Each row is a point on a tangle of strands that fork, close into loops and nearly touch. The rows are in no order.
In the rows, zero is written as 128.
Two points are linked if the straight distance between their rows is under 120. Some points are linked to none.
panur: [114, 83, 112, 91, 151, 83, 159, 155, 173, 86, 148, 96, 107, 60, 126, 163, 157, 133, 153, 110, 157, 150, 107, 112, 123, 140, 108, 143, 123, 115, 101, 129, 149, 104, 119, 164, 170, 94, 94, 122, 118, 99, 134, 140, 111, 119, 130]
Vil: [139, 144, 92, 127, 133, 139, 127, 130, 69, 99, 116, 136, 89, 148, 144, 114, 153, 100, 129, 176, 159, 101, 151, 126, 135, 135, 104, 108, 104, 143, 57, 113, 69, 128, 105, 127, 113, 64, 136, 136, 148, 172, 126, 127, 164, 147, 130]
Supu: [119, 121, 142, 89, 154, 101, 127, 120, 142, 142, 158, 132, 104, 126, 160, 98, 123, 119, 107, 130, 161, 126, 112, 148, 171, 159, 117, 115, 122, 127, 130, 97, 151, 141, 116, 143, 126, 142, 95, 145, 128, 115, 100, 117, 169, 145, 128]
lesu: [138, 111, 99, 149, 103, 134, 104, 102, 136, 127, 88, 163, 98, 182, 104, 118, 142, 132, 146, 132, 126, 84, 149, 171, 113, 94, 124, 128, 134, 101, 143, 120, 83, 130, 133, 193, 88, 104, 138, 135, 160, 185, 156, 131, 168, 152, 140]
Tuke: [120, 129, 142, 111, 150, 126, 138, 132, 141, 74, 95, 90, 131, 110, 94, 96, 152, 169, 128, 96, 120, 163, 168, 135, 113, 120, 101, 132, 169, 144, 145, 152, 162, 94, 83, 133, 190, 118, 128, 101, 111, 136, 103, 117, 86, 130, 125]
nug: [171, 139, 150, 140, 113, 131, 93, 112, 107, 172, 132, 143, 132, 165, 154, 117, 110, 108, 116, 125, 124, 97, 156, 116, 103, 152, 160, 109, 134, 129, 136, 131, 114, 141, 120, 153, 71, 161, 114, 157, 155, 118, 112, 132, 162, 153, 116]
nane: [141, 71, 105, 115, 141, 104, 150, 148, 156, 110, 174, 125, 120, 85, 134, 175, 145, 122, 120, 114, 145, 136, 112, 100, 83, 137, 129, 163, 123, 86, 115, 147, 123, 97, 110, 158, 94, 78, 106, 144, 157, 84, 184, 154, 107, 133, 150]
Fev: [127, 124, 127, 116, 140, 126, 123, 150, 115, 118, 146, 102, 143, 87, 156, 157, 119, 104, 133, 123, 134, 125, 100, 83, 158, 167, 123, 135, 95, 143, 78, 116, 157, 102, 147, 94, 176, 147, 109, 123, 119, 91, 116, 120, 117, 122, 119]
sufem: [123, 156, 131, 104, 151, 123, 155, 117, 106, 124, 134, 126, 128, 146, 141, 87, 140, 151, 87, 153, 141, 147, 165, 144, 101, 137, 137, 83, 158, 134, 158, 144, 118, 184, 60, 111, 81, 76, 139, 179, 136, 138, 127, 138, 170, 158, 111]
Rop: [119, 64, 102, 100, 131, 72, 136, 135, 192, 126, 167, 134, 102, 101, 126, 164, 144, 113, 142, 105, 158, 118, 83, 134, 121, 124, 130, 159, 112, 92, 133, 101, 133, 109, 128, 198, 112, 114, 92, 156, 143, 97, 157, 152, 135, 139, 141]
gen: [164, 144, 145, 118, 154, 136, 131, 135, 97, 105, 152, 101, 149, 107, 161, 126, 121, 126, 96, 132, 139, 151, 163, 78, 101, 194, 129, 111, 143, 157, 92, 163, 154, 106, 72, 98, 132, 118, 120, 139, 137, 93, 96, 127, 119, 154, 118]
nanu: [149, 116, 161, 122, 133, 114, 105, 115, 147, 156, 145, 137, 130, 149, 110, 103, 122, 141, 100, 98, 123, 119, 152, 145, 97, 140, 145, 125, 171, 110, 185, 142, 136, 131, 93, 162, 93, 155, 125, 156, 153, 102, 119, 128, 124, 156, 138]
Vuf: [83, 141, 110, 129, 141, 127, 167, 131, 122, 147, 142, 135, 135, 104, 143, 133, 136, 133, 145, 160, 142, 124, 81, 115, 148, 96, 121, 123, 119, 141, 127, 136, 104, 167, 161, 82, 132, 115, 152, 115, 112, 134, 152, 139, 140, 104, 119]
Sezu: [110, 125, 120, 111, 160, 111, 162, 130, 132, 132, 161, 123, 131, 99, 156, 126, 138, 149, 111, 145, 156, 131, 123, 116, 125, 140, 119, 117, 144, 135, 132, 143, 127, 152, 114, 106, 125, 99, 125, 138, 134, 115, 128, 139, 147, 143, 119]
sor: [110, 132, 86, 146, 122, 141, 142, 123, 104, 91, 87, 139, 102, 157, 103, 118, 157, 143, 151, 158, 134, 101, 143, 152, 126, 83, 104, 125, 126, 131, 107, 131, 67, 139, 126, 139, 114, 65, 162, 116, 135, 197, 158, 135, 146, 128, 134]
tevug: [128, 121, 150, 103, 143, 113, 104, 111, 140, 184, 171, 153, 124, 145, 159, 107, 99, 103, 92, 133, 147, 124, 108, 150, 165, 154, 134, 114, 123, 107, 151, 84, 144, 153, 142, 140, 103, 179, 100, 159, 137, 95, 110, 119, 158, 132, 121]
Tupa: [114, 115, 109, 138, 110, 126, 97, 95, 154, 154, 107, 172, 110, 181, 115, 102, 132, 133, 138, 134, 131, 83, 130, 181, 132, 92, 130, 129, 138, 92, 172, 101, 94, 157, 141, 186, 85, 133, 129, 144, 152, 167, 157, 124, 174, 143, 127]
faf: [100, 177, 105, 145, 121, 129, 183, 126, 95, 139, 124, 127, 156, 101, 138, 155, 141, 156, 137, 149, 109, 144, 94, 79, 107, 88, 129, 133, 149, 151, 136, 180, 102, 177, 125, 42, 116, 91, 178, 122, 114, 141, 160, 161, 103, 121, 121]
rolab: [151, 133, 136, 114, 157, 142, 131, 133, 103, 80, 135, 88, 151, 96, 135, 108, 140, 145, 95, 129, 132, 181, 181, 92, 90, 173, 124, 116, 165, 138, 108, 175, 163, 94, 54, 107, 142, 90, 131, 125, 125, 105, 98, 129, 83, 146, 129]
Gifoz: [122, 195, 141, 142, 118, 144, 126, 127, 72, 115, 89, 112, 143, 161, 122, 97, 135, 134, 135, 156, 121, 118, 155, 110, 138, 127, 129, 102, 125, 174, 98, 123, 126, 153, 101, 70, 142, 131, 153, 122, 103, 163, 93, 119, 136, 133, 107]
mag: [152, 143, 136, 173, 89, 154, 111, 129, 125, 110, 83, 125, 147, 151, 89, 148, 123, 146, 164, 108, 78, 114, 136, 127, 113, 109, 139, 149, 126, 144, 130, 159, 126, 94, 142, 129, 135, 147, 146, 96, 120, 152, 129, 119, 109, 136, 132]
bikom: [84, 122, 119, 118, 138, 119, 154, 118, 148, 172, 141, 165, 119, 117, 140, 121, 128, 139, 127, 163, 144, 133, 79, 156, 168, 86, 124, 109, 121, 123, 156, 117, 110, 178, 168, 114, 115, 129, 143, 122, 109, 129, 145, 124, 159, 97, 120]
safal: [168, 168, 158, 170, 93, 153, 120, 124, 106, 99, 77, 104, 153, 143, 86, 137, 124, 156, 153, 113, 76, 144, 170, 114, 89, 125, 151, 134, 144, 162, 123, 176, 140, 87, 106, 116, 135, 144, 148, 107, 118, 135, 98, 116, 102, 148, 122]
toz: [140, 87, 94, 119, 142, 115, 148, 150, 137, 128, 174, 128, 125, 94, 159, 177, 132, 112, 126, 124, 145, 112, 103, 89, 101, 149, 135, 153, 104, 107, 101, 137, 120, 107, 135, 135, 109, 98, 112, 144, 160, 98, 170, 154, 133, 130, 131]
Talup: [126, 103, 119, 141, 127, 132, 139, 146, 149, 100, 121, 113, 138, 108, 105, 162, 136, 143, 146, 98, 112, 124, 120, 115, 112, 122, 126, 157, 121, 129, 124, 150, 141, 83, 137, 131, 159, 133, 133, 109, 129, 119, 149, 133, 100, 122, 131]
Guvuz: [99, 143, 120, 137, 125, 146, 116, 126, 119, 105, 87, 122, 121, 136, 107, 110, 145, 133, 148, 143, 127, 119, 124, 151, 176, 92, 103, 136, 115, 141, 103, 105, 113, 129, 156, 116, 168, 130, 142, 95, 106, 169, 123, 110, 123, 107, 133]
rem: [96, 102, 78, 131, 144, 119, 157, 129, 143, 109, 133, 133, 105, 107, 134, 147, 148, 132, 168, 152, 150, 101, 96, 134, 138, 98, 104, 142, 108, 116, 101, 124, 89, 133, 152, 146, 128, 71, 133, 124, 140, 158, 174, 142, 156, 116, 132]
Mota: [95, 98, 139, 95, 132, 88, 151, 152, 178, 148, 149, 143, 102, 86, 142, 138, 139, 145, 128, 135, 150, 166, 83, 149, 151, 121, 113, 107, 129, 111, 149, 119, 154, 155, 155, 147, 155, 121, 119, 111, 90, 98, 127, 126, 126, 99, 128]
rovun: [135, 148, 144, 114, 148, 130, 115, 145, 102, 111, 136, 96, 152, 98, 160, 123, 115, 109, 117, 121, 133, 138, 125, 84, 163, 183, 111, 119, 100, 158, 79, 114, 171, 101, 133, 87, 183, 164, 108, 125, 112, 94, 87, 112, 120, 130, 119]
Nin: [115, 89, 127, 129, 96, 123, 131, 147, 174, 151, 155, 150, 130, 125, 114, 168, 113, 103, 138, 103, 119, 131, 78, 144, 128, 94, 144, 165, 103, 92, 166, 100, 136, 116, 180, 146, 134, 165, 119, 120, 123, 97, 162, 130, 100, 87, 127]
revi: [139, 116, 126, 150, 125, 142, 143, 140, 130, 79, 104, 107, 149, 110, 97, 158, 142, 164, 144, 109, 98, 157, 149, 99, 80, 121, 126, 150, 145, 132, 119, 187, 133, 76, 105, 118, 144, 105, 149, 105, 126, 125, 146, 137, 78, 134, 137]
nasu: [120, 137, 129, 100, 166, 112, 142, 130, 118, 126, 164, 120, 118, 114, 168, 105, 130, 121, 107, 154, 166, 118, 128, 116, 152, 158, 112, 107, 126, 145, 104, 117, 132, 149, 105, 112, 128, 113, 112, 150, 136, 125, 107, 125, 170, 144, 116]
tukub: [152, 94, 117, 147, 105, 132, 96, 128, 149, 117, 102, 128, 111, 148, 104, 147, 126, 112, 152, 97, 121, 87, 129, 132, 111, 126, 132, 168, 105, 114, 111, 119, 129, 78, 150, 203, 124, 150, 118, 120, 146, 148, 152, 132, 120, 140, 149]
begez: [130, 124, 131, 135, 115, 133, 131, 139, 147, 167, 156, 151, 152, 127, 135, 155, 115, 128, 106, 115, 116, 123, 98, 126, 119, 114, 150, 139, 141, 119, 158, 140, 130, 136, 146, 94, 118, 154, 135, 128, 129, 89, 148, 133, 126, 118, 122]
fige: [125, 122, 139, 143, 106, 144, 70, 93, 137, 161, 97, 167, 106, 193, 109, 101, 113, 108, 129, 125, 119, 90, 140, 178, 142, 108, 127, 134, 130, 89, 167, 81, 119, 145, 156, 188, 95, 174, 119, 134, 141, 166, 127, 108, 154, 131, 140]
Sozi: [154, 114, 146, 134, 118, 124, 121, 137, 138, 163, 153, 139, 150, 129, 131, 140, 116, 135, 101, 108, 119, 125, 140, 116, 91, 137, 155, 133, 161, 125, 163, 158, 135, 119, 116, 118, 105, 154, 128, 142, 150, 80, 133, 134, 117, 140, 128]
midu: [117, 86, 120, 136, 105, 133, 131, 150, 162, 119, 132, 129, 133, 116, 103, 170, 123, 116, 146, 95, 112, 120, 90, 130, 128, 111, 140, 173, 105, 110, 140, 119, 145, 94, 168, 148, 156, 162, 117, 115, 122, 105, 157, 130, 92, 101, 135]
zuli: [132, 127, 182, 106, 147, 115, 119, 127, 146, 122, 126, 116, 122, 135, 104, 81, 118, 134, 95, 92, 122, 167, 150, 169, 162, 160, 121, 114, 152, 123, 168, 114, 190, 120, 120, 148, 167, 182, 107, 120, 102, 105, 69, 98, 110, 127, 138]
vakid: [104, 172, 128, 140, 125, 145, 113, 132, 90, 107, 88, 120, 118, 153, 116, 93, 147, 124, 139, 156, 124, 112, 140, 139, 171, 108, 106, 115, 116, 159, 91, 101, 112, 134, 135, 88, 170, 137, 144, 107, 103, 170, 104, 110, 127, 116, 125]
Vok: [75, 106, 88, 141, 128, 141, 139, 131, 134, 109, 106, 130, 99, 114, 117, 132, 158, 119, 182, 160, 142, 95, 90, 156, 158, 70, 97, 151, 104, 125, 88, 117, 80, 131, 167, 136, 158, 92, 147, 102, 127, 182, 173, 130, 132, 100, 145]
teb: [127, 121, 145, 148, 109, 139, 98, 111, 159, 157, 117, 158, 142, 164, 85, 130, 88, 133, 121, 99, 94, 135, 127, 173, 142, 101, 142, 145, 127, 104, 190, 98, 143, 131, 175, 154, 120, 189, 133, 109, 120, 134, 131, 118, 112, 103, 141]
vezu: [166, 147, 176, 115, 140, 127, 120, 113, 112, 121, 120, 122, 116, 170, 124, 73, 123, 125, 94, 119, 120, 139, 198, 149, 87, 168, 160, 91, 167, 126, 163, 146, 140, 143, 52, 158, 83, 118, 125, 183, 147, 131, 97, 116, 153, 169, 129]
vak: [134, 128, 158, 141, 115, 135, 74, 97, 141, 180, 121, 167, 134, 182, 111, 105, 92, 114, 113, 112, 104, 111, 140, 171, 137, 112, 140, 128, 132, 88, 191, 84, 130, 152, 156, 176, 89, 198, 119, 134, 132, 139, 124, 113, 139, 120, 137]
gomu: [124, 125, 122, 124, 135, 118, 130, 109, 137, 166, 148, 158, 134, 142, 145, 114, 124, 142, 105, 138, 138, 103, 126, 150, 127, 124, 143, 113, 146, 117, 166, 126, 110, 171, 121, 133, 88, 138, 130, 159, 152, 123, 142, 134, 172, 143, 115]
kinol: [102, 89, 130, 105, 129, 106, 151, 161, 162, 130, 155, 122, 112, 80, 140, 164, 134, 121, 139, 127, 147, 150, 78, 126, 157, 131, 125, 127, 105, 117, 123, 111, 152, 130, 168, 130, 164, 137, 106, 115, 99, 87, 130, 127, 115, 91, 120]
Padiz: [124, 139, 115, 165, 85, 156, 119, 123, 142, 157, 98, 162, 152, 155, 92, 151, 116, 139, 154, 109, 72, 110, 98, 157, 124, 76, 142, 152, 119, 118, 169, 138, 115, 136, 172, 109, 115, 150, 159, 104, 121, 149, 167, 125, 112, 102, 131]
baden: [123, 142, 127, 145, 110, 146, 152, 147, 134, 150, 134, 137, 155, 110, 122, 163, 125, 142, 126, 110, 96, 141, 96, 116, 116, 100, 142, 144, 147, 130, 155, 163, 133, 131, 141, 72, 137, 138, 155, 112, 117, 102, 151, 137, 101, 117, 125]
kita: [92, 104, 135, 105, 135, 100, 147, 125, 169, 170, 148, 167, 108, 117, 139, 126, 109, 134, 120, 150, 149, 157, 83, 168, 171, 108, 123, 104, 120, 109, 169, 101, 134, 170, 171, 138, 128, 137, 130, 115, 92, 116, 126, 120, 143, 85, 127]
lud: [95, 171, 111, 118, 149, 123, 175, 122, 99, 114, 133, 104, 148, 90, 144, 114, 158, 165, 108, 158, 141, 179, 148, 81, 94, 115, 122, 105, 172, 150, 130, 166, 116, 185, 80, 69, 125, 70, 158, 121, 114, 138, 134, 157, 101, 129, 115]
Zev: [122, 94, 117, 91, 163, 90, 158, 148, 158, 78, 154, 81, 120, 53, 129, 140, 158, 146, 138, 116, 153, 174, 140, 103, 110, 151, 103, 130, 142, 118, 102, 143, 156, 100, 88, 147, 174, 74, 99, 123, 117, 96, 120, 140, 93, 128, 140]
pek: [127, 158, 155, 113, 146, 133, 125, 142, 107, 106, 126, 87, 158, 99, 144, 99, 131, 135, 117, 111, 135, 164, 138, 90, 148, 167, 110, 110, 137, 163, 106, 125, 178, 112, 103, 78, 200, 152, 113, 112, 100, 99, 73, 115, 96, 126, 112]
ral: [120, 104, 157, 117, 132, 110, 120, 132, 166, 117, 117, 123, 118, 126, 90, 115, 111, 140, 116, 98, 121, 168, 126, 175, 158, 128, 116, 131, 127, 113, 162, 100, 176, 110, 155, 166, 177, 179, 108, 101, 97, 116, 98, 107, 101, 108, 145]
reru: [126, 113, 117, 100, 172, 118, 146, 140, 133, 83, 149, 83, 137, 67, 140, 113, 155, 145, 115, 124, 144, 183, 159, 96, 102, 155, 107, 121, 159, 123, 106, 156, 157, 104, 69, 121, 162, 64, 113, 118, 124, 100, 114, 138, 89, 135, 136]
sebe: [71, 117, 107, 139, 118, 140, 134, 124, 135, 112, 85, 127, 106, 119, 99, 122, 142, 125, 168, 152, 130, 129, 97, 170, 184, 66, 97, 139, 104, 124, 109, 100, 102, 131, 179, 124, 175, 121, 146, 85, 95, 178, 148, 117, 111, 78, 144]
papum: [108, 149, 124, 145, 130, 140, 136, 129, 108, 140, 128, 134, 143, 128, 143, 130, 127, 127, 135, 155, 125, 109, 103, 115, 152, 121, 128, 123, 114, 150, 105, 132, 117, 148, 145, 81, 130, 127, 144, 121, 118, 133, 135, 124, 137, 122, 119]
Gaz: [116, 94, 126, 108, 125, 115, 146, 163, 143, 112, 162, 108, 132, 68, 145, 175, 132, 102, 136, 113, 136, 143, 85, 96, 149, 142, 130, 144, 101, 121, 103, 109, 160, 103, 157, 114, 178, 147, 102, 123, 117, 76, 132, 129, 102, 101, 119]
Tik: [109, 174, 125, 124, 146, 128, 168, 119, 92, 118, 121, 113, 141, 133, 136, 102, 141, 156, 98, 160, 139, 152, 161, 108, 102, 124, 133, 91, 160, 158, 136, 156, 120, 192, 72, 74, 109, 95, 160, 148, 120, 147, 123, 142, 141, 139, 100]
luf: [179, 179, 148, 153, 110, 154, 124, 114, 65, 132, 112, 110, 134, 156, 146, 116, 115, 108, 124, 152, 124, 120, 177, 110, 110, 164, 163, 89, 125, 175, 88, 137, 116, 136, 100, 110, 90, 137, 128, 153, 135, 141, 83, 125, 166, 158, 112]
rof: [115, 110, 112, 117, 144, 108, 154, 122, 147, 143, 160, 141, 129, 110, 137, 130, 137, 158, 109, 132, 143, 135, 122, 135, 112, 118, 126, 121, 156, 114, 166, 150, 118, 153, 118, 126, 102, 102, 132, 143, 146, 115, 149, 144, 154, 145, 122]
barim: [139, 130, 137, 125, 128, 122, 95, 108, 126, 177, 146, 158, 128, 160, 157, 106, 114, 110, 107, 135, 136, 92, 129, 141, 139, 147, 144, 110, 131, 114, 144, 104, 119, 163, 136, 142, 81, 163, 114, 161, 154, 124, 124, 119, 175, 143, 118]
gudof: [139, 157, 148, 107, 149, 123, 139, 115, 104, 127, 122, 121, 120, 168, 135, 72, 131, 134, 90, 139, 135, 131, 177, 153, 112, 157, 148, 88, 163, 137, 158, 129, 129, 179, 58, 122, 86, 109, 130, 186, 139, 136, 105, 122, 184, 160, 111]
Dob: [151, 143, 94, 147, 128, 148, 142, 131, 78, 111, 133, 130, 123, 135, 160, 146, 136, 118, 128, 170, 151, 115, 137, 93, 110, 147, 128, 109, 98, 141, 58, 150, 84, 131, 121, 115, 86, 65, 135, 131, 153, 152, 144, 145, 158, 139, 123]
gani: [172, 129, 88, 158, 106, 156, 130, 122, 92, 137, 142, 135, 131, 133, 161, 161, 124, 103, 141, 146, 133, 106, 129, 101, 92, 142, 145, 120, 94, 132, 75, 164, 73, 115, 142, 135, 63, 80, 123, 130, 164, 134, 159, 152, 146, 136, 126]
Mulo: [174, 142, 162, 154, 112, 145, 114, 123, 107, 108, 103, 108, 145, 144, 102, 133, 117, 147, 126, 105, 91, 140, 178, 109, 86, 150, 155, 127, 157, 154, 133, 176, 145, 85, 94, 136, 123, 146, 140, 117, 130, 117, 99, 116, 103, 154, 129]
tisom: [128, 131, 83, 126, 130, 130, 126, 131, 91, 97, 104, 143, 72, 158, 124, 112, 164, 115, 135, 166, 149, 99, 148, 154, 138, 112, 94, 118, 116, 131, 90, 102, 61, 128, 100, 151, 107, 52, 136, 135, 145, 186, 136, 121, 165, 150, 141]
Duge: [113, 143, 127, 93, 139, 125, 110, 138, 127, 84, 83, 88, 98, 115, 126, 78, 161, 137, 158, 134, 155, 151, 137, 122, 177, 107, 78, 125, 101, 157, 102, 78, 123, 116, 130, 118, 229, 123, 108, 88, 99, 160, 90, 110, 104, 100, 124]
kisal: [95, 164, 99, 131, 145, 131, 176, 125, 98, 103, 118, 110, 147, 98, 132, 137, 152, 165, 130, 157, 130, 167, 133, 82, 92, 98, 112, 126, 152, 140, 125, 180, 101, 165, 106, 77, 115, 62, 168, 111, 123, 157, 160, 166, 101, 124, 122]
Kepa: [152, 138, 190, 117, 147, 128, 106, 124, 127, 130, 132, 114, 136, 146, 115, 86, 113, 125, 90, 90, 112, 141, 165, 139, 133, 177, 140, 116, 162, 138, 157, 131, 187, 118, 98, 140, 142, 185, 110, 136, 128, 95, 70, 101, 112, 148, 137]
zepo: [118, 129, 129, 139, 111, 150, 99, 116, 114, 166, 145, 147, 140, 122, 141, 146, 72, 84, 136, 148, 111, 127, 99, 141, 190, 137, 133, 135, 81, 118, 96, 82, 133, 121, 188, 84, 143, 164, 132, 131, 113, 133, 114, 108, 111, 85, 144]
Femef: [118, 137, 107, 142, 140, 139, 162, 136, 111, 84, 115, 107, 147, 106, 120, 153, 150, 164, 139, 139, 119, 156, 138, 90, 92, 112, 111, 137, 137, 132, 110, 177, 110, 118, 110, 103, 127, 69, 153, 104, 126, 147, 162, 154, 101, 123, 128]
tezar: [154, 107, 114, 168, 87, 153, 105, 133, 139, 112, 91, 130, 127, 155, 92, 157, 130, 124, 176, 100, 93, 92, 129, 137, 108, 110, 135, 167, 113, 123, 118, 145, 115, 79, 168, 171, 128, 145, 136, 97, 138, 155, 155, 132, 110, 129, 141]
Tok: [97, 133, 144, 81, 150, 92, 163, 121, 161, 148, 140, 134, 113, 111, 132, 83, 155, 161, 100, 129, 155, 162, 132, 170, 136, 127, 123, 88, 180, 129, 185, 145, 145, 172, 88, 125, 131, 100, 127, 149, 108, 120, 99, 126, 148, 148, 120]
Lazil: [156, 193, 143, 158, 105, 152, 136, 127, 52, 120, 88, 103, 128, 177, 128, 99, 128, 112, 134, 167, 126, 121, 178, 114, 117, 144, 152, 82, 126, 183, 87, 118, 115, 151, 88, 81, 114, 122, 149, 149, 114, 158, 83, 121, 156, 143, 104]
pudi: [141, 116, 152, 136, 110, 135, 68, 122, 147, 173, 143, 148, 135, 155, 129, 146, 73, 80, 121, 103, 116, 118, 122, 135, 147, 135, 137, 155, 98, 94, 143, 73, 145, 109, 179, 161, 112, 202, 106, 134, 131, 111, 120, 118, 99, 107, 144]
Fon: [165, 167, 142, 140, 128, 143, 126, 131, 78, 119, 136, 107, 149, 135, 156, 133, 120, 120, 111, 145, 126, 126, 154, 85, 113, 178, 141, 107, 123, 171, 81, 148, 133, 125, 97, 88, 118, 127, 130, 142, 131, 123, 92, 131, 140, 150, 109]
Mose: [128, 134, 103, 164, 84, 155, 123, 115, 131, 154, 102, 160, 137, 163, 111, 142, 130, 134, 164, 138, 103, 88, 117, 148, 116, 81, 140, 135, 126, 126, 142, 148, 83, 143, 162, 127, 91, 120, 162, 119, 140, 168, 174, 136, 144, 120, 123]
gadi: [120, 117, 99, 152, 110, 151, 131, 121, 132, 117, 98, 147, 125, 157, 101, 135, 144, 152, 154, 130, 116, 93, 128, 156, 115, 86, 121, 140, 129, 125, 137, 139, 88, 132, 144, 148, 108, 104, 155, 114, 141, 179, 163, 135, 147, 128, 130]
zota: [127, 162, 139, 99, 147, 135, 107, 139, 106, 76, 87, 89, 114, 131, 131, 72, 156, 130, 137, 126, 142, 141, 157, 112, 171, 132, 83, 125, 114, 165, 107, 90, 145, 112, 110, 108, 215, 131, 110, 102, 104, 154, 75, 105, 110, 116, 116]
Nov: [116, 118, 129, 147, 99, 141, 122, 117, 166, 153, 110, 164, 144, 152, 74, 146, 100, 146, 129, 92, 83, 143, 105, 172, 126, 72, 135, 152, 135, 106, 200, 120, 131, 129, 175, 143, 131, 172, 143, 100, 110, 127, 156, 124, 98, 96, 138]
nobog: [168, 119, 114, 141, 123, 135, 125, 134, 116, 131, 147, 131, 132, 124, 157, 163, 117, 113, 124, 126, 132, 112, 137, 92, 93, 159, 146, 135, 110, 125, 98, 153, 110, 93, 124, 139, 91, 112, 116, 135, 164, 111, 149, 148, 134, 146, 126]
fitu: [107, 98, 84, 109, 151, 98, 140, 119, 153, 122, 152, 142, 101, 110, 145, 144, 143, 121, 151, 150, 164, 99, 94, 143, 144, 115, 112, 139, 111, 106, 109, 106, 96, 132, 140, 166, 108, 78, 114, 143, 149, 148, 162, 144, 175, 135, 140]
rad: [119, 110, 141, 120, 135, 119, 110, 127, 143, 126, 131, 121, 121, 127, 126, 130, 104, 116, 114, 115, 132, 141, 117, 147, 172, 141, 118, 139, 106, 116, 126, 93, 162, 109, 162, 148, 154, 176, 102, 117, 117, 112, 112, 111, 120, 112, 135]
remu: [119, 172, 150, 105, 147, 129, 130, 134, 110, 93, 97, 92, 143, 125, 129, 81, 144, 151, 124, 117, 136, 164, 150, 109, 149, 136, 100, 114, 137, 163, 120, 113, 157, 131, 102, 93, 204, 139, 125, 103, 100, 139, 79, 111, 108, 120, 108]
kiv: [111, 83, 88, 108, 135, 91, 136, 119, 177, 152, 174, 153, 101, 116, 149, 145, 138, 115, 144, 137, 160, 98, 84, 136, 128, 117, 126, 146, 107, 89, 137, 108, 100, 134, 145, 173, 96, 100, 105, 156, 156, 116, 174, 147, 166, 133, 128]
Taze: [120, 145, 125, 145, 113, 151, 107, 129, 109, 145, 131, 134, 139, 129, 145, 138, 104, 98, 139, 152, 121, 106, 102, 124, 170, 139, 132, 132, 93, 142, 84, 109, 127, 128, 166, 91, 135, 151, 135, 122, 119, 131, 121, 111, 132, 113, 131]
Zuro: [121, 113, 132, 126, 118, 125, 126, 136, 157, 183, 163, 158, 140, 134, 140, 153, 92, 110, 108, 117, 124, 135, 87, 142, 143, 114, 144, 136, 119, 103, 172, 105, 135, 141, 170, 112, 119, 170, 118, 127, 124, 91, 144, 127, 118, 95, 124]
dun: [176, 133, 179, 132, 134, 131, 101, 126, 113, 126, 130, 113, 142, 137, 122, 115, 117, 125, 107, 100, 109, 129, 177, 109, 98, 176, 149, 119, 163, 146, 137, 157, 161, 91, 91, 138, 124, 166, 122, 135, 135, 95, 85, 117, 110, 161, 135]
bobo: [138, 125, 139, 147, 93, 148, 83, 116, 128, 180, 149, 150, 143, 135, 132, 164, 54, 73, 129, 129, 98, 124, 109, 138, 168, 141, 139, 148, 78, 103, 116, 72, 146, 111, 193, 104, 131, 178, 125, 139, 125, 124, 111, 112, 97, 85, 143]
Piz: [158, 133, 181, 116, 141, 113, 105, 110, 139, 124, 123, 129, 117, 169, 103, 76, 126, 133, 103, 95, 120, 130, 183, 161, 93, 151, 148, 111, 176, 116, 184, 140, 146, 128, 64, 178, 91, 132, 122, 174, 151, 126, 99, 114, 137, 172, 140]
guf: [185, 160, 166, 144, 111, 142, 105, 105, 85, 157, 122, 124, 131, 162, 146, 110, 105, 109, 117, 124, 115, 113, 177, 119, 97, 164, 173, 94, 135, 154, 121, 136, 125, 141, 104, 138, 80, 162, 112, 156, 143, 127, 84, 125, 168, 159, 108]
lovi: [141, 117, 141, 127, 128, 136, 79, 122, 133, 145, 129, 131, 122, 146, 135, 130, 101, 91, 120, 115, 127, 104, 116, 127, 154, 156, 130, 149, 97, 116, 115, 93, 151, 111, 166, 161, 129, 185, 107, 127, 136, 124, 119, 113, 128, 133, 140]
Gule: [108, 167, 108, 143, 105, 139, 179, 139, 117, 147, 123, 133, 157, 94, 128, 166, 137, 140, 156, 129, 91, 137, 71, 96, 111, 76, 129, 155, 137, 137, 144, 178, 117, 151, 144, 42, 129, 105, 180, 109, 111, 128, 172, 153, 94, 112, 130]
Pem: [159, 103, 130, 139, 113, 124, 86, 131, 138, 140, 119, 134, 116, 142, 127, 146, 111, 93, 135, 99, 131, 88, 130, 111, 115, 150, 141, 157, 100, 113, 107, 112, 138, 83, 147, 192, 112, 167, 110, 133, 148, 122, 136, 132, 117, 149, 144]
rus: [120, 63, 108, 107, 133, 88, 155, 150, 182, 95, 160, 116, 112, 77, 105, 175, 157, 134, 143, 103, 147, 141, 106, 125, 103, 129, 124, 163, 135, 95, 131, 134, 141, 97, 120, 171, 138, 95, 106, 135, 134, 90, 157, 147, 103, 124, 147]

How many points has the smallest loop of links through each point below? Write none if it is on no loop.
Kepa: 12
Fon: 18
Mose: 9
midu: 11
Sezu: 7
nanu: 13

A fork is a point with three links, a tip a point with one. Leave the first point through the second and follow the links. Name the first fork or tip that comes.
vakid; Guvuz: rus
bobo; zepo: Duge
kinol; Mota: lovi
sebe; Guvuz: luf
Zuro; Nin: kisal
vak; teb: gadi
